A landscape with many valleys, sampled at points; each row gives a point and its height.
From any point a ball rolls to the lowest of the 2 points nearest to it. It stops when none of these is lower. Distance is the straight distance between rows; heights are no part of it.
Z361 (h 227): [121  88 111 141  78  52 100  89 132 128 128 164 149 167 124 160 130 137
 138 168 192  84  89]
Z9 (h 456): [129 102 116 136 125 103 121  89 111 151  98 209 143 123  89 103 130 144
 133  81  87 137 128]
Z13 (h 610): [125 162 121 128 149 151 168 124  73 147 155  91 119  63  94 111 180 173
 145 117  82 131 107]
Z668 (h 562): [104 138 138 116 182 133 169 163 136 125 110 153 138  84  97 118 127  68
 156 109  75 175 161]
Z823 (h 319): [164 149 103  64 154  99 127 135  86 144  93 146 124  97 117  85 135 156
 166 100 108 105 125]
Z500 (h 165): [119 144 121 186 138 150 117 165 171 138 149 162 145 169  73 131 134  83
  94 170 158 150 142]
Z618 (h 224): [127 120 167 109 195 154 149 185 152 108  93  80 119 170 173 100 156  69
 146 128 161 114 126]
Z899 (h 357): [116 125 107 159  90 172 134  70 135 132 100 173 150 135  96 115 128 156
 122 106 123 171 155]
Z812 (h 425): [160 109  94 110 141 113 133 120  94 158 104 191 145  97  69  71 142 145
 155  98  94 136 122]
Z960 (h 568): [108 137 136 155 108 203 157  51 154  93 116 129 133 143 118 128 111 140
 120 108 129 159 172]
Z174 (h 573): [ 83 120 148 132 206 102 150 166 158 141 113 144 139  90 112 110 154  38
 154 103  57 171 143]
Z67 (h 449): [199 132  95  73 135 166 147 134 135 147  99 112 160 129 122 130 178 193
 148 127 159 102 135]
Z15 (h 482): [ 87 136 154 141 143 135 128  78  99 154 119 167 113 125 141 151 119 146
 129  89  79 134 102]
Z563 (h 294): [160 106 107 145  79 113  85  97 134 137 101 126 157 128  95 131 129 148
 138 120 144 136 149]
Z212 (h 281): [ 98 139 138 155 117 156 137  73 158 129 122 189 130 204 125 117 107  97
 124 169 162 120 114]
Z786 (h 299): [138 123 109 122 116 142 103 112 118 150 136 130 125 117 135 132 109 143
 123 106 106 130 100]
Z113 (h 418): [ 85 137 131 135 127 139 140  51  84  95 138 124  98  75 169 127 180 170
  89 100  94 164 141]
Z525 (h 179): [153  91 160  85 115  42 119 170 142  95 109 112 145 133  96 139  96 113
 146 177 209 108 120]
Z490 (h 282): [157 124 104 126 144 121 126 170 160 114 105 154 145 136  92 105 113  92
 118 154 146 163 159]
Z418 (h 352): [113 130 156 109 202 102 130 163 143 145 122 139 137 146 131 107 171  76
 140 121 126 150 127]
Z44 (h 182): [103 147 147 136 127 136 118 157 172  99 134  97 118 162 154 129  86  57
 112 171 164  95 132]
Z719 (h 362): [111 124 127 115 147  81 100 171  90 158 147 171 118 131 140 120 104 103
  85 122  77 120  91]
Z612 (h 673): [126 139 130 109 147 123 100 131  66 183 144 140 126 141 143 124 164 148
 102 105 116  92  63]
Z58 (h 320): [ 83 158 156 121 189 120 130 178 109 147 139 113 107 153 175 130 127  86
 124 127 101 134 100]
Z836 (h 515): [122 123 123 118 101 147  93  61 120 138 133 134 109 156 159 144 120 159
 128 116 151  98 112]
Z510 (h 414): [156 118  93 133  66 123  79  92  97 138 124 145 166 125 128 130 180 164
 101  88 161 126 129]
Z424 (h 326): [125 112 114  74 155  61  92 195  85 158 141 143 125 111 164 101 110 111
 105 120 105 108  84]
Z236 (h 350): [ 66 136 148 178 110 154 121 125 120 137 178 147 105 143 145 155  74 110
  84 150  83 142 104]
Z376 (h 293): [135 132 112 123 129 155 146  77 112 105 132  91  94  61 161 112 119 191
 134 102  71 157 140]
Z730 (h 208): [152 155 163 157  95 142 116 150 152 133 100 102 165 154  58 158 127 118
 137 178 181 142 160]
Z105 (h 334): [114 125 109 150  83 107  69 127 104 141 148 125 125 112 141 149  96 148
 105 114 100 113 109]
Z571 (h 60): [124  79 144 120 164  78 169 153 184 108 153 141 139 171 157 100 152  74
 120 154 207 108  79]
Z332 (h 419): [115 126 118 166  70 123 119  89 108 101 161 128 129  72 132 145 190 157
  85  88 118 160 141]
Z266 (h 88): [127 165 115 180 151 162 156 179 110 153 164 128 126 117  92 127 139 130
 111 148  86 174 119]
Z189 (h 246): [128 117 124 137 133 144 120  98 164 149 123 177 150 204 109 121 143 106
 121 169 182 118 128]
Z230 (h 206): [133 129 135 146 137 150 151 142 173 147 132 160 158 186  77 123 144  91
 111 179 188 133 146]
Z846 (h 131): [162  78 117 101 157  91 157 158 168 110 121 164 133 147 142  84 144 111
 148 149 200 128 141]
Z838 (h 464): [106 151 138 111 128 160 148 105 131  94 131 113  76 132 180 131  44 126
 126 133  87 117 142]
Z26 (h 234): [134 147 114 161 114 166 129 124  89 157 154 107 135  88 120 118 168 176
  95 106  95 146  97]
Z952 (h 547): [154 156  89 120 144 157 157 162 128 128 118 110 117  86  93  93 119 124
 138 119 107 154 133]
Z679 (h 147): [ 85 128 136 123 136 101 108 154 168  95 134  98 110 170 179 146 104  64
 128 178 184  68  89]
Z483 (h 316): [170 101 105 118 122 122  94 111  97 164 120 161 158 172 131 113 182 175
 121 107 156  99  95]
Z626 (h 190): [152 141 114 121 111 145 115 129 118 119 168  63  78  96 149 131 111 173
 134 118  97 120 130]
Z288 (h 184): [147 158 144 181  94 152 109 140 150 140 136  88 138 132  73 162 124 141
 123 157 150 147 147]
Z943 (h 279): [174 145 163 155  83 135 125 143 133 109 112  62 140  79  78 152 122 184
 144 127 126 177 161]
Z735 (h 134): [127 135 157  79 188  93 150 141 139 146 116 143 118 175 161 133 172 103
 170 122 151  97 144]
Z184 (h 223): [208  99  86  93 109  63  72 164 111 142 115 128 124 107 105 117 121 150
 137 130 146 123 137]
Z342 (h 300): [155 132 170 129  67 155 117  98 126 105  97  51 147 110 132 175 174 179
 130 125 191 114 166]
Z271 (h 263): [ 88 102 166  98 175 105 139 139 162 115 123 141 132 151 163  97  99  54
 136 129 130 141 115]
Z531 (h 457): [113 139 127 130 153 126 130  96  80 150 135 147 100  85 149 138 112 164
 121  83  53 139  99]
Z532 (h 336): [ 77 141 148 137 194 102 136 198 102 164 138 124 123 104 153 131 137  67
 116 111  68 146 106]
Z473 (h 423): [166 117 102 175  85 111  79 164 120 161 123 159 156 119  61 129 151 126
 100 120 127 140 123]
Z369 (h 468): [119 130  96 157  98 129 160  76 114 100 146 120 140  55 135 120 210 174
  97  93  96 185 161]
Z456 (h 494): [129  91 140  68 185 116 174 162 151 124 110 153 115 180 179 101 158 148
 161 145 193  78 140]
Z655 (h 177): [110 149 160  71 183 144 163 118 144 134 105 142 100 190 171 156 155 128
 180 122 151  73 157]
Z304 (h 541): [148 126 108 144  85 161 150  72 119 113 124  83 133  59 113 106 155 181
 126  96 114 167 151]
Z161 (h 376): [101 168 155 131 157 170 179  55 140 165 128 103 111 116 122 153 195 154
 128 105  92 121 155]
Z18 (h 214): [137 130 113  77 154 117 112 142 122 128 113 138 107 142 171 113  99 124
 133 123 132 110 127]
Z867 (h 602): [116 153 119 164 158 151 164 127 110 150 116 190 142 106  62 128 152 124
 130 103  78 154 134]
Z70 (h 297): [166 141  97 110 165 110 129 188 106 168 108 154 146 103  93  88 175 111
 127 101 110 136 115]
Z783 (h 158): [125 106 135  76 153  92 135 145 136 102 125 135 111 158 196 102 100  88
 127 141 161 110 111]
Z160 (h 323): [134 127 122 170  75 146 100  95 143 139 120 146 147 134  94 140 126 138
 113 117 139 159 141]
Z769 (h 79): [169  86 110  80 106  68 114 133 141  94 111 126 124 146 135 139 102 171
 170 160 201  73 139]
Z520 (h 135): [155  99 117  99 105 126 125 127 145  99 108 102 115 158 142 148 120 169
 168 142 182  73 148]
Z268 (h 239): [101  76 153 126 124  92 146 156 198  86 137  90 148 158 150 109  97  30
 124 145 164 104  93]
Z334 (h 569): [142 139 125 128 108 172 148  70 130 121 129  52 124  81 140 129 186 187
 117 129 126 148 158]
Z25 (h 347): [111 175 175 129 156 193 169  82 132 154 113 117 124 154 117 150 179 145
 124 134 124 128 145]
Z778 (h 426): [160 117 118  79 178 118 113 197 142 114 111  76 141 117 171  81 126  88
 144 112 136 131 129]
Z696 (h 258): [101 131 142  93 171 126 117 141 103 141 129 137 108 195 183 135 139 133
 129 157 169  62  83]
Z738 (h 260): [193 115 101 118 104  93  88 139 140 133 102 118 138 110  80 129 117 162
 156 123 155 135 159]
Z188 (h 137): [148  71 112  91 111  37 131 154 161  97 127 118 125 134 139 130 112 123
 152 155 198  95 127]
Z932 (h 129): [134  87 127 125 149  61 155 141 181 129 151 176 147 172 135 125 149  97
 116 176 225 102  98]
Z441 (h 351): [140  97  96 109 116  47  73 159 114 145 147 149 130 123 129 133 109 114
  84 126 113 100  84]
Z856 (h 481): [120 131 134 137 127 110 129  82  73 152 111 209 136 107 102 126 166 150
 147  63  69 138 120]
Z275 (h 361): [155 118 102 136 116 109  90 124 101 177 124 178 148 160 103 101 152 139
  93 125 137 110  78]
Z73 (h 305): [114 125 126 170 127 155 149  89  81 149 136 146 133  90 119 118 174 171
 117  91  78 159 108]
Z837 (h 763): [135 127  90 132 119 138 151 170  97 124 163 107 116  44 130 140  94 155
 134 113  52 159 124]
Z903 (h 157): [162 129  95 154  94 140 103 128 107 150 144  90 139  90 105 127 169 176
 118  96 122 126 110]
Z870 (h 570): [128 134 142 150  78 172 144  66 169 101 113  92 129 110 126 144 118 154
 142 121 139 142 192]
Z789 (h 367): [176 137  93 104 141 102  90 213 124 141 132  87 129 104 122 114 131 120
 133 130 145 133 132]
Z950 (h 728): [123 132 121 199 107 166 146  91 128 117 158 130 148  98 101 148 145 160
 106  98  80 188 129]
Z209 (h 353): [161 154 108  74 174  94 151 152  97 154  97 152 129  99  91  98 183 141
 184 103 121 118 150]
Z962 (h 237): [157 131 139 144  93 166 141 109 166 128  95 105 164 153  81 142 132 142
 145 156 184 119 183]
Z102 (h 409): [ 78 143 168 163 153 146 176  48 110 139 154 102 111 109 139 145 204 164
 123 114  74 145 136]
Z206 (h 448): [145 116  94 164  75 140  93  95  77 150 138 156 159 104 123 130 181 155
  98  70 114 141 103]
Z897 (h 495): [114 150 135 141 114 164 132  63 121 134 127 145 128 151 138 127 136 145
 115 101 129 129 131]
Z357 (h 476): [108 141 130  91 141 146 151 127 123 103 129 138 103 106 172 124  41 110
 134 119  60 146 144]
Z287 (h 180): [152 106 120 113 109 158 114 144 147 111 100  86 137 172 121 175 156 174
 153 148 189  69 144]
Z2 (h 480): [ 86 133 137 164  83 122 118 137 138 117 162 120 122 127 147 175  42 112
 122 161  99 133 137]
Z964 (h 380): [169 131  97  93 105 169 144  77 127 111  87 116 138 108 131 105 114 165
 165 101 118 130 165]
Z459 (h 240): [137 156 106 136 158 129 130 178  81 166 135 143 136  78  64  96 172 133
 127 118  91 144 105]
Z495 (h 455): [ 96 132 120 108 100 102 124 136 178  82 128 139 111 131 163 119  47  64
 124 160 133 108 129]
Z30 (h 226): [126  80 171 107 197  99 144 155 175 114 130 105 133 161 167  81 138  60
 135 124 148 126 109]
Z240 (h 404): [147 143 127 123 165 158 119 161 131 142 131 141 151 166 112 129 167 119
 111 152 164 120 129]
Z135 (h 560): [133 132 166 139  74 156 112  91 146  97 115  69 115 122 129 155 109 164
 144 124 148 133 157]
Z100 (h 211): [164  97 129 112 120  75 123 173 163  97 113 124 143 135  88 125 113 104
 144 161 192 130 161]
Z485 (h 136): [111 116 109 121 122  84  95 142 138 138 149 157 129 161 141 134  89  90
  95 164 154 108  73]
Z493 (h 554): [108 140 159 131 132 172 159  36 139  99 100 157 120 140 128 128 111 153
 141  91  87 159 166]
Z727 (h 489): [109 150 137  90 167 132 164 138 137 111  98 149 104 105 135 113  72 114
 157 106  87 155 159]
Z734 (h 446): [ 79 137 158 142 143 134 149  65  86 131 166  83 103 104 163 114 218 178
  98 116  72 159 117]
Z451 (h 539): [ 80 130 157 165 115 180 154  52 123 107 127 166 123 128 142 134  82 154
 122 104  79 168 135]
Z605 (h 307): [ 95 169 151 148 187 136 156 195 109 142 162  91 109 109 146 128 143  89
 132 127  76 181 109]
Z326 (h 356): [106 123 100 138 109 137 142  58  98 104 143 103 108  46 174 118 156 186
 113  84  71 172 136]
Z186 (h 499): [110 134 120 146 118 159 157 129 129 101 171 101  93  78 159 154  53 128
 133 135  50 146 149]
Z622 (h 444): [106 129 129 104  80  96 115  85 160  78 109 142  93 147 147 122  29  91
 141 161 132  92 139]
Z893 (h 514): [151 124 121  69 167 160 178 130 145 126  96 138 124 179 169 123 144 158
 173 163 177  83 154]
Z963 (h 252): [179 150 146 134  91 152 111 141 141 127 122  48 131 109 101 158 138 171
 150 127 150 122 160]
Z599 (h 626): [107 156 152 152 163 180 166  95 144 158  94 189 158 165  78 133 148 121
 133 135 110 152 165]
Z496 (h 377): [102 101 143 166  79  62  69 144 100 150 133 143 154 114  71 175  88 116
  99 154 120 135  98]
Z397 (h 625): [116 171 131 112 156 129 143 113  88 167 130 127 124  94 107 134 172 156
 136  99  95 124 104]
Z387 (h 343): [151 120 121 189  56 137 114 114 104 130 129 113 155  83  74 143 155 163
 126  82 112 172 158]
Z244 (h 540): [127 144 144 100 169 164 171 143 164  96  91 161 123 162 123  90 113  87
 159 135 144 148 195]
Z23 (h 381): [107 119 104 127 115  63  81 189 119 148 159 144 134  99 117 140  88  99
  76 125  91 120 100]
Z393 (h 517): [142 136 120  76 187 114 165 163 148 110  83 130 130 102 134  72 143 101
 181 117 124 160 166]
Z143 (h 550): [113 138 154 128 183 148 173 143 157 115  97 157 124 123 112  93 124  74
 164 121 113 175 183]
Z955 (h 502): [139 125 130  81 180 109 155 136 141 106  97 157 111 132 137  94 101 110
 161 122 117 157 161]
Z415 (h 259): [112 115 123 157  59  69  72  82 121 119 125 152 155 166 110 156 119 127
 127 134 162  95 105]
Z327 (h 526): [ 84 120 142 169 120 157 143  82 137 113 149 159 107 120 147 152  40 126
 113 128  64 160 133]
Z573 (h 338): [153 131 139 130  71 130  93  98 111 115 120  60 151  85 120 157 186 172
 109  99 165 131 155]
Z583 (h 391): [106 132 170 169  75  87  78 166  97 156 154 106 144 143  92 183 102 124
 110 154 129 116  87]
Z926 (h 447): [154 111 111  55 178 121 132 176 143  89  95  99 105 126 190  93 123 113
 157 126 147 112 139]
Z406 (h 636): [127 174 111 100 175 131 141 123  92 181 126 124 112 102  95 134 203 134
 165  91 101  93 129]
Z834 (h 257): [102 160 185 118 202 175 164 176 152 119 108  83 120 162 173  98 132  70
 127 133 130 145 146]
Z260 (h 313): [ 73 132 125 182  92 149 102  77 138 134 146 169 131 191 124 139 103 105
 102 152 146 136  93]
Z194 (h 256): [134 149 135 150 102 172 136 118 175 100 110 132 120 170  98 124  96 102
 134 167 165 119 191]
Z378 (h 216): [109 155 174  81 180 158 136 132 117 134 122 125 105 179 165 155 149 130
 148 150 158  66 111]
Z976 (h 262): [172 112  99 105 147 119 110 159 119 159 124 153 140 166 112 110 173 163
 117 146 176 103 102]
Z987 (h 80): [106 144 133 139 109 102 100 161 147 137 148 128 120 159 112 152  93  68
 105 176 161 125 112]
Z857 (h 433): [124 114 113 102 104 123 138  73 162  99 109 155 101 153 158 108  43 119
 152 146 141 113 160]
Z231 (h 245): [148 101 113 138 113  76 110 166 161 126 131 155 149 140  54 121 120  95
 109 164 168 152 157]
Z360 (h 466): [ 98 126 137 139 109 157 132  33 112 110 128 134 131 105 172 135 151 157
  92  95 129 153 141]
Z285 (h 718): [107 134 121 204 100 137 132 126  98 151 164 148 143 111 104 141 131 139
 100 116  59 170 104]
Z946 (h 379): [119 158 141 125 185 137 138 144 127 163 113 164 131 167 106 122 146  96
 118 128 132 141 136]
Z38 (h 181): [126  94 174  93 202 115 161 162 161 121 107 123 125 168 162 105 170  88
 170 126 173 105 130]
Z504 (h 268): [169 125 174 117  81 153 123 105 135 109 102  68 156 154  93 155 149 167
 157 137 197 114 175]
Z543 (h 317): [116 166 159 151 147 208 161 110 129 160 154 104 122 169 120 144 172 145
 100 145 151 134 119]
Z439 (h 141): [129  44 139  99 151  69 143 172 168 101 147 111 136 144 183  97 139  84
 135 146 197  87  80]
Z574 (h 710): [110 115 107 214 100 135 120 155  92 152 199 127 121 114 119 165 137 140
  79 151  55 147  87]
Z915 (h 164): [202 112  84  86 131  97  94 170  95 144 122 123 128 115 133  99 139 169
 133 113 136  97 111]
Z121 (h 286): [125 173 137 185 134 182 139 147 128 168 160 100 134 165 100 146 172 126
  77 169 163 135 126]
Z99 (h 469): [ 91 111 113 130 110 105 116 138 148 112 147 154 121 121 148 138  47  81
 111 155  95 137 136]
Z503 (h 646): [157 157 132  81 162 130 146 109  88 177 106 137 125 143 121 137 201 166
 171  94 117  74 116]
Z928 (h 591): [130 160 112 133 144 177 164  94 117 144 143  65 123  66 111 105 172 180
 120 119 103 145 136]
Z482 (h 324): [123 111 134  93 193 102 116 176 125 135 124 127 119 151 153 100 156  80
 119 126 139 124  92]
Z293 (h 755): [140 112  86 158 118 130 148 116  88 115 144 124 125  37 119 139 104 166
 128 103  39 149 116]
Z545 (h 254): [134 104 108 123 118 117 100  96 134 127 131 171 121 150 125 118  94 131
 122 132 129 118 115]
Z658 (h 255): [120 159 146 167 138 185 124 171 159 148 149 104 136 184 117 155 151 101
  97 177 190 112 135]
Z589 (h 102): [106 103 126  94 137  97 114 147 146 104 139 125  97 155 191 138  86  83
 140 158 165  78  84]
Z402 (h 236): [143 136 127  93 122 160 132  90 132 100 137  63  64  89 172 126 100 171
 141 118  89 136 148]
Z336 (h 200): [128  70 135 111 143 107 135 184 176  93 120  85 130 158 174 102 129  54
 127 146 194 103 104]
Z248 (h 142): [168 144 123 121  96 117  94 161 108 149 142  58 107  96 129 155 127 174
 125 114 118 105 128]
Z669 (h 295): [ 89 135 156 112 175 130 131 140 131 122 138 167 110 151 158 112  87  78
 129 114 107 129 123]
Z84 (h 658): [137 138 122  95 149 131 119 107  78 182 112 138 128 140 142 136 195 192
 130  92 121  80  85]
Z401 (h 292): [ 95 147 148  95 174 122 113 152 103 131 131 122 101 171 187 141 110 101
 123 135 136  93  88]
Z246 (h 170): [140 149 100 181 147 163 162 164  97 161 155 150 147  83  64 122 178 133
 122 136  82 146 100]
Z694 (h 207): [118 133 134 125 114 148 135 152 167  70 112  96  97 165 159 113  95  71
 155 166 165  87 152]
Z659 (h 530): [ 93 123 131 139  97 137  97  47 126 102 143 115 104 133 185 145  93 148
 122 112 138 109 104]
Z353 (h 342): [147 145 121 107 125 185 142  52 132 107 103 102 116  96 145 111 119 178
 141  96  89 146 157]
Z498 (h 360): [ 58 137 123 164 118 114  96 129 136 141 167 156 117 159 139 166  67 100
  81 167 117 127  95]
Z951 (h 387): [160 136 119 106 157 140 101 211 130 126 144  82 121 131 152 126 133 114
 126 141 140 121 115]
Z185 (h 296): [ 97  88 131 101 108  33 113 151 187 106 146 136 146 130 134 134  72  52
 111 149 144 120 108]
Z933 (h 186): [137  80 115 139 102  49 122 116 162 138 146 186 133 166 117 127 133 127
 126 180 213  84 107]
Z660 (h 452): [122 140 151 100 106 169 131 111 141 103 129 101  68 143 176 138  54 123
 136 141 139  83 133]
Z883 (h 532): [164 156 103  99 170 156 156 179 144 117 104 114 126 112 131  88 127 107
 148 130 132 162 154]
Z888 (h 285): [ 83 165 168 139 182 161 162 174 131 127 139  99 111 137 141 127 137  84
 132 133  99 164 148]
Z263 (h 287): [119 124 140 146  50  88  74  85  88 120 125 116 160 133 115 166 138 152
 126 111 192 114 113]
Z552 (h 395): [151  91 110 151 113 106  90 156 109 174 140 196 153 133  82 104 151 115
  92 133 110 130 100]
Z221 (h 431): [123 143 166 124  80 104 100 110 122 100 101  89 119 148 125 176  90 151
 148 149 174  92 102]
Z312 (h 472): [155  79 110  65 172 118 147 163 132 105 113 124 105 162 199 108 130 143
 169 142 175  83 132]
Z173 (h 501): [ 87 134 148 161 133 110 129  76  88 171 127 181 116 115 120 152 159 135
 141  66  53 111 115]
Z63 (h 635): [106 159 156 140 140 146 153  54 131 159  95 182 147 177  92 151 155 134
 141 112 125 145 150]
Z81 (h 407): [141 112 121  97 141 101  90 199 144 110 124  77 136 126 171 126 109  73
 142 134 152 113 116]
Z175 (h 314): [148 131 161 141  70 110  81 100  90 109 122  80 153 114 121 170 148 173
 127 101 165 130 121]
Z126 (h 378): [158 129 115 122  56 119  93  86 112 111 105 115 175 116 127 155 174 175
 125  84 194 137 165]
Z615 (h 194): [158  81 126  86 172  74 144 165 154 117 118 133 137 139 148  74 125  97
 143 116 164 130 120]
Z176 (h 229): [121 140 152 153 113 157 119 171 165 123 115  90 152 168  84 160 135  93
 129 189 196 115 146]
Z359 (h 512): [108 140 133 159 142 165 168 108 117  99 150 152 110  87 162 141  56 138
 123 123  37 162 131]
Z465 (h 699): [ 95 135 131 167 127 127 113 131  73 163 189 136 119 118 136 151 127 143
  77 125  63 128  72]
Z528 (h 509): [129 138  99 172 104 169 181  79 131 114 132 103 149  65 121 105 181 163
 112 114 109 179 173]
Z145 (h 586): [133 124  96 153 132 148 142 131 112 129 112 178 152  81  76 108 113 138
 121 110  75 159 134]
Z321 (h 358): [123 111 120 151  80  69  74 161 102 159 149 122 148 108 117 162  82 124
 103 128  85 115 112]
Z597 (h 567): [155 132  71 146 123 156 142 148 102 133 136 133 144  56  66  98 125 149
 141 115  85 165 138]
Z238 (h 551): [121 140 140 138  72 140 109  93 137  95 137  92  94 110 141 154  64 135
 125 129 116 130 153]
Z119 (h 415): [179 139  94  92 123 171 141  91 136 121 102  91 139 108 120 105 156 197
 135 123 142 115 149]
Z341 (h 121): [127 154 139 162 132 142 124 175 146 133 151 113 132 145 100 143 115  73
  97 167 154 148 134]
Z95 (h 389): [184 125  93  95 158 127 165 122 116 152  87 170 141 116  66  88 163 159
 170 103 125 136 150]
Z600 (h 405): [118 119 144 148 105  83  71 157 114 142 134 110 132 142 115 170 112 125
 121 162 176  91  80]
Z199 (h 269): [160 144 100  76 157 136 116 141  90 128 110 132  94 109 169 104 121 154
 146 100 106 116 114]
Z644 (h 413): [139 102 107 126 103 147 139  59 152 102  99 182 125 155 123 101  68 133
 156 129 118 146 152]
Z553 (h 390): [128 124 117 132 115 153 158  68 156 124  88 182 148 167 104 100 107 146
 141 129 150 159 168]
Z110 (h 432): [175 147 114  97 166 172 141 137 137 145  94 124 146 168 132 124 168 158
 132 144 172 104 129]
Z642 (h 467): [ 68 122 147 120 137 128 133 139 163  87 120 124  97 147 175 108  48  46
 111 146 124 126 144]
Z47 (h 233): [144 143 142 125 108 164 153 131 166  66  94  99 104 173 108 130  86  97
 168 170 173  92 185]
Z941 (h 488): [ 85 150 143 154  96 144 156 160 130 102 189 113 101 120 173 161  40 113
 126 158  59 134 138]
Z203 (h 542): [ 76 134 147 157  74 132 109  69 144 112 142 125 100 134 155 149  61 121
 128 130 120 105 129]
Z380 (h 737): [124 106 113 188  70 147 140  95 119  90 160 131 144  70 119 157 126 174
 128 112  70 182 152]
Z158 (h 340): [ 65 141 139 201  84 134  95 103 140 143 180 137 131 165 128 177  97 105
  88 169 128 117  84]
Z822 (h 745): [148 103  98 178  88 135 123 119 126 106 140 131 148  58 111 144  91 144
 139 110  59 162 146]
Z355 (h 339): [192 114  78 100 139  89 113 199 136 142 121 129 143 104 100  88 157 109
 128 126 135 142 128]
Z374 (h 420): [107 126 139 116 105  96  76 133 118 112 133 104 122 160 150 186 109 148
 147 170 183  64  95]
Z167 (h 284): [135 102 135  78 166  56 108 164 112 139 131 145 128 128 170 101 137  91
 130 100 121 119  97]
Z343 (h 686): [117 133 134 145 123 142 111 108  75 173 151 139 115 126 148 139 159 157
  87  88  81 121  60]
Z170 (h 770): [121 139 111 130 148 137 136 163 105 130 156 133 112  82 154 126  85 133
 120 117  54 165 110]
Z375 (h 283): [134 155 127 143 135 162 146 157 178 109 114 133 135 153  96 102 118  85
 121 165 161 164 173]
Z392 (h 325): [ 74 154 156 148 160 135 135 139 105 143 145 155 106 147 159 142  78 115
 105 136  88 147 113]
Z259 (h 149): [127 152 122 204 116 159 131 152 136 135 168 111 125 128  81 155 126 128
 110 162 115 163 140]
Z592 (h 382): [136 131 123 164  48 124 108 101 106 118 142 132 164  90 105 165 193 161
  99  97 150 176 158]
Z464 (h 270): [ 84  84 150 115 106  83 144 136 198  97 144 136 152 144 143 103  79  22
 110 139 133 134 114]
Z79 (h 369): [105 116 125 174 118 128 161  97  51 133 132 156 134  48 121 128 178 158
 132  77  48 130  86]
Z843 (h 199): [124  98 124 102 144  71 112 107 120 145 143 195 115 167 139 103  94 112
 107 146 141 112  88]
Z825 (h 72): [181 129  97 106  95 128  79 146 109 148 122  92 137 103 130 126 155 175
 126  94 128  99 105]
Z258 (h 221): [166 139 138 115 110 169 121 146 141 134 121  47 148 130 103 171 175 175
 146 152 191  88 145]
Z385 (h 421): [121 122 129 129 137 136 143 100  68 139 125 125 107  37 119 126 143 173
 137  72  36 122 103]
Z601 (h 615): [110 160 146 177 148 177 150 111 120 146 131 170 142 142  76 122 167 147
 118 127  92 163 133]
Z577 (h 202): [178 106 106 101 146 118 135 175 159 131 126 139 159 167 128 108 156 136
 123 162 200 108 141]
Z195 (h 309): [156 137 113 173  94 143 131 130 132 121 146  93 142  83  77 138 130 162
 136 128 103 175 163]
Z610 (h 442): [124 139 147 113 100 137 108 125 144  92 111  96  96 142 150 152  78 119
 148 149 167  71 129]
Z995 (h 242): [132  93 149  76 178  59 147 151 141 135 111 130 135 124 149  85 146  73
 161  91 118 129 112]
Z971 (h 529): [136 139 147  83 184 167 169 134 149 112  86 147 117 183 145 110 128 117
 157 146 160 115 176]
Z896 (h 318): [120  87 115  95 105  31  96 172 139 126 161 147 148 120 131 129  92  73
 103 136 146 107  99]

For each start below, name the point where the ball stops.
Z668 => Z266
Z574 => Z769
Z304 => Z769
Z173 => Z589
Z867 => Z987
Z493 => Z825
Z221 => Z987
Z170 => Z825
Z734 => Z266

Call two points neighbours if one is among the 2 nearest of the other. Go from one point of each pair to the other, from neighbour to neighbour, staying as low as possible. Name the highest point that can't be avoided.
Z266 and Z846 => Z23
Z571 and Z266 => Z573
Z735 and Z987 => Z498
Z769 and Z589 => Z375
